A landscape with many valleys, sampled at points; each row gives a point and its height.
A ball rolls from a point to the lowest of its 3 nearest points, and stops where none of them is lower. Distance is the straight distance between rows; heights are no part of it.
(586): [140 117 141 130 130 104 106 116 140 149 135 134 163 142 141 176 117 146
 126 139 112 112]  (h 216)
(457): [152  95 163 163 164 142 109 132 117 138 112  85 168 139 139 157 101 135
 138 106 138 129]  (h 427)
(958): [128 152  90 100  36 104 122 130 154 139 150 162  68 168 153  93 168 140
  77 175  63  96]  (h 472)
(228): [113 133 107 132  73 179 168 172 112 102 129 116  27 156 137  37 171  95
 105 134  97 124]  (h 296)
(344): [107 131 132 139 196 125 139 117 106 107 104 100 176  75 106 151  71 123
 163 115 158 141]  (h 510)
(561): [118 136  87 118 136 156 155 104 136  96 150 166  98  78  75  81 144 103
 164 111 183 167]  (h 169)
(190): [121 183 103  98  66 111 156 127 138 124 148 156  56 138 107  87 154 103
 101 150 112 117]  (h 435)
(998): [123 135 145 152 136 179 146 180  89 111 106 100  70 168 135  73 129  83
  89 110 131 168]  (h 359)
(835): [108 206 103  81  98 104 148 129 137 127 140 157  78  94  88 121 138 112
 127 145 149 136]  (h 375)
(1015): [129 175 137 116 117 123 136 154 111 137 117 123  93 159 120 142 124 107
  95 153 119 129]  (h 665)
(853): [126 101 170 143 138 109  71 175 132 166 116 127 183 179 159 214 120 170
 129 156 113 107]  (h 489)
(103): [113 178 110 101  61  96 113 147 139 152 142 161  83 175 135 113 155 133
  73 161  87 106]  (h 544)
(759): [154 102 180 167 167 173 120 168  86 125 103  80 127 178 152 137 111 111
  99 102 139 154]  (h 860)
(300): [137 124 125 117  79  99  88 136 145 160 150 152 127 172 156 151 140 154
 106 153 105 106]  (h 255)
(818): [125  79 145 149 176 125 122  84 127 121 130  87 207  95 125 148 103 152
 167 113 142 123]  (h 419)
(211): [125 168 127 108  74 104 112 166 122 148 117 135  88 193 144 134 139 126
  69 166  81 101]  (h 389)
(434): [151 128 134 151 144 155 136 139 112 113 118 111 114 146 127 103 130 101
 115  96 144 157]  (h 238)
(396): [100 163  90 101 116 163 174 130 129 103 132 168  65  92  70  70 139  92
 173 122 182 162]  (h 202)
(889): [140 111 125 128 106 117 116 110 154 141 143 135 138 136 138 143 143 153
 119 136 109 123]  (h 93)
(826): [129 114  86 111 127 101 137  51 151 117 162 152 153  55 110 127 139 149
 154 110 133 129]  (h 325)
(22): [118 114 175 147 192 132 118 141 104 120  92  83 192 112 137 177  64 130
 157 121 147 123]  (h 373)
(1018): [131  68 148 154 157 118 107  99 135 138 130 101 201 120 141 171 118 166
 158 115 126 107]  (h 423)
(757): [116 170  98  93 136  93 124 100 138 128 135 145 139  74 105 147 113 135
 143 138 130 124]  (h 475)
(405): [140 134 134 150 165 157 151 149 111 106 105 119 112 126 109 108 108  87
 134 106 157 168]  (h 227)
(78): [127  91 114 131 157 114 129  70 150 123 146 129 188  75 113 138 123 157
 163 111 139 120]  (h 355)
(944): [102 206 115  99  50 106 142 190 103 131 111 130  41 176 128  75 142 110
  68 174  89  94]  (h 596)
(1025): [145 150 166 128 132 132 113 185  94 142  99 116 107 184 149 141 117 117
  74 141 112 127]  (h 763)
(600): [ 73 110 164 106 167  89 104 131 135 148  92 112 233  92 152 205  84 174
 172 155 117  80]  (h 439)
(158): [156  48 178 159 133 146  80 152 137 163 125  87 178 197 180 168 143 167
 133 129 115 113]  (h 203)
(225): [134 135 114 120 164 108 128 100 130 118 131 125 163  93 113 148 111 134
 139 118 142 134]  (h 400)
(154): [123 136 105 134 145 170 153 126 133  98 122 143  90 110  92  85 125  90
 160 106 171 168]  (h 133)
(787): [136 101 148 163 198 156 132 138 108 110 102  99 157 124 123 129  92 108
 143 103 174 155]  (h 549)
(689): [110 105 116 140 206 147 146  97 121  92 110 109 168  73  99 116  85 125
 176 106 171 149]  (h 490)
(251): [133 144 151 127 163 114 127 135 118 131 114 105 158 126 132 164  87 125
 133 127 136 125]  (h 443)
(753): [104 174 135  99 168  87 123 137 112 129 104 132 175  89 120 174  89 138
 144 136 131 119]  (h 703)
(959): [121 186 110 114  86 137 154 138 121 120 127 131  41 136 108  83 151  95
 103 149 124 135]  (h 397)
(657): [127 146 110 126  52 128 142 154 133 125 145 132  53 170 160  77 171 131
  77 145  67 104]  (h 385)
(132): [115 156  88  80  90  57  98  96 155 149 157 168 148 103 127 175 139 157
 134 151 107  98]  (h 401)
(608): [136 144 117 137 138 148 145 121 127 122 134 139  98 115 114 101 138 103
 129 101 148 159]  (h 165)
(471): [116 119 141 125 138  86  87 128 136 158 131 136 185 143 146 194 105 154
 144 154 119  97]  (h 194)
(424): [134  50 130 153 191 130 128  68 144 112 135  88 213  74 111 126  99 161
 172 104 143 122]  (h 479)
(885): [119 149  76  90  98  79 130  65 166 133 161 180 130  77 106 140 154 154
 137 121 123 115]  (h 286)
(525): [134 120  99 123  79 180 176 127 128  94 143 154  55 131 120  38 178  92
 134 115 122 144]  (h 254)
(575): [136 110 147 127 113  98  71 152 133 174 132 150 159 181 173 199 129 165
 120 156 107 105]  (h 386)
(801): [122 160 110 124  68 148 163 143 132 111 144 122  46 151 137  69 165 101
  97 142  94 122]  (h 337)
(157): [132  96 153 140 146 117  98 121 123 158 119 108 188 140 150 192 112 160
 142 130 123 109]  (h 345)
(41): [161  81 134 180 141 167 124 118 131 115 132 100 132 150 145  97 150 117
 114  99 124 151]  (h 379)
(1002): [172  62 161 173 122 155  95 150 114 138 133  88 143 201 182 118 151 151
  96 104  99 128]  (h 114)
(366): [164  44 165 182 161 180 111 137 121 128 123  71 165 179 159 109 132 135
 117  80 136 144]  (h 258)
(747): [ 99  98 130 103 133  87  90 107 150 157 140 141 206 102 145 200 109 177
 159 146 104  81]  (h 580)
(330): [100  76 148 119 157 101 103 101 137 141 121 109 224  98 142 194 112 176
 167 134 124  86]  (h 494)
(419): [148  95  97 150  92 163 155  96 142 107 154 137  79 118 117  52 183 114
 126 105 136 144]  (h 219)
(297): [125 124 112 103 115  78 103  98 160 148 154 163 151 119 136 172 131 154
 126 143 111 103]  (h 235)
(613): [ 74  68 163 123 159 103  75 142 147 169 106 117 227 118 160 225 113 179
 178 174 114  74]  (h 613)
(955): [138 146 172 142 132 127 103 206  94 153  96 114 144 188 163 186 116 125
  85 157 133 119]  (h 845)
(261): [139 106  95 126 126 135 161  76 151 107 159 151 113  69  93  79 148 123
 154 101 157 138]  (h 217)
(664): [ 96 123 178 122 183 106 111 138 113 135  90 102 221  99 142 194  69 144
 165 149 134 102]  (h 118)
(52): [146  92 120 159 153 155 135  92 139 109 141 115 136  98 110 104 130 120
 141  96 155 151]  (h 448)
(667): [129 164 156 120 130 103 102 174 117 159 112 128 144 170 144 186 107 135
  93 159 110 113]  (h 911)
(1001): [119 112 115 153 190 159 139 107 127 103 113 129 141  86  93 105 103 104
 169  97 168 169]  (h 476)
(227): [127 155  89  84  97 100 159  72 166 125 150 176  96  72  86 106 156 130
 137 128 143 126]  (h 234)
(199): [119 207 118  93 106  97 141 137 122 143 116 153  82 135 105 140 117 115
 105 156 128 132]  (h 537)
(217): [160 107 190 168 142 157 109 176  92 149 105  74 145 189 171 158 118 133
  95 116 122 142]  (h 857)
(1028): [149 115 132 123  71 122  91 158 138 145 135 132 104 200 171 102 154 148
  70 144  72 110]  (h 186)
(161): [140 120 124 148 111 162 156 134 129 112 134 123  74 139 123  81 153 102
 115 109 121 143]  (h 163)
(739): [139 116 176 161 189 140 130 156  89 127  91  86 161 139 137 164  80 114
 125 115 157 145]  (h 483)
(792): [148 143 176 152 148 145 115 171  99 134 109 100 125 165 149 151 112 113
 101 130 125 142]  (h 819)
(348): [103 153  97 113 171 130 155  98 130 101 129 152 122  61  77 111 118 117
 175 108 170 151]  (h 487)
(216): [108 100  99 124  46 172 184 136 128  95 155 140  24 143 146  21 201 121
 113 138  81 113]  (h 331)
(592): [138 129  92 117  86 125 154  86 156 117 164 160  82  86 104  85 168 113
 135 118 145 135]  (h 225)
(993): [155 108 130 143 100 161 135 154 123 120 140 114  83 170 157  86 162 122
  81 110  94 133]  (h 92)
(923): [152 126 154 134 112 125 109 151 129 146 127 129 129 181 151 140 140 142
  98 128 106 123]  (h 307)
(24): [145  88 155 131  93 111  64 178 135 173 126 140 142 215 184 154 149 163
  88 161  81 107]  (h 484)
(540): [146 106 103 141 110 147 146  93 143 112 145 141  97 112 121  75 153 114
 133 110 129 146]  (h 193)
(441): [122 128 112 141 174 140 142  82 132 103 124 130 145  72  91 108 103 119
 152 110 170 153]  (h 473)
(1003): [141 140 105 111  68 136 155 125 136 118 147 146  68 140 125  74 174 115
 102 146  93 117]  (h 374)
(45): [138 161 109 112 114 109 137 100 141 129 151 150 117 104 108 124 146 123
 127 129 134 132]  (h 535)
(1019): [136 126 122 156 129 188 159 159 113 103 111 121  69 156 124  70 137  71
 127 103 156 168]  (h 244)
(819): [118 162 119 121 173 129 148 129 113 105 121 126 128  90 100 129  97 110
 150 121 172 143]  (h 501)
(90): [106 197  88  67 121  85 144  99 144 123 142 169 110  62  83 143 128 118
 151 134 138 127]  (h 387)
(746): [124 173 144 101 139  83 110 143 124 147 125 142 158 119 130 189  96 143
 127 150 124 109]  (h 713)
(159): [101  96 151 142 203 135 128 114 113 104  99  86 212  70 121 148  65 137
 170 112 149 132]  (h 470)
(563): [153  92 151 140 121 124  90 143 133 158 130 121 162 172 181 167 145 151
 115 128 108 106]  (h 280)
(342): [129 172 116 103  97  93 122 121 139 144 145 151 110 131 117 140 134 126
 107 141 105 120]  (h 604)
(387): [161  76 139 156 132 137 118  96 150 132 139 107 156 138 144 135 139 147
 127 108 123 128]  (h 434)
(517): [124 117 153 132 172 107 111 115 122 131 123 122 197 107 133 180  95 152
 148 132 122 108]  (h 453)
(624): [111 185  86  85 104 120 164 103 142 119 143 175  81  70  78  98 132 111
 151 130 158 149]  (h 285)
(908): [144 119 152 144 143 129 114 135 124 139 127 109 163 140 153 165 108 135
 117 117 135 134]  (h 344)
(836): [113 179 125 117 102 155 152 173  97 120 112 122  42 164 130  78 141  86
  89 140 114 143]  (h 335)
(318): [124 139  77 108 126 117 147  78 149 109 149 171 116  59  79  93 145 127
 172 115 156 145]  (h 196)
(75): [115 153 114 141 100 180 170 165 103 110  98 129  45 153 113  48 146  73
 125 110 147 159]  (h 195)
(163): [157  94 128 164 135 140 132 102 126 113 149 118 137 122 130 109 150 129
 119 102 140 142]  (h 421)
(71): [ 97 154  93 114  75 179 182 160 111  97 123 156  40 131  85  42 150  73
 165 127 160 160]  (h 260)
(276): [101 153 131  96 152  81 104 119 130 149 125 144 184 102 135 199  89 160
 156 155 120 101]  (h 524)

For each start below, name the point where the ball stops.
(424) -> (154)
(819) -> (154)
(818) -> (154)
(753) -> (889)

Call two points neighbours if one is among the 3 nearest of the other. Go from one point of each pair to the other, from neighbour to neighbour, staying as low as possible. Name the highest point that can't be avoided.
(889), (471) -> (586)
(75), (664) -> (517)
(161), (75) -> (1019)
(161), (154) -> (608)
(1028), (471) -> (300)
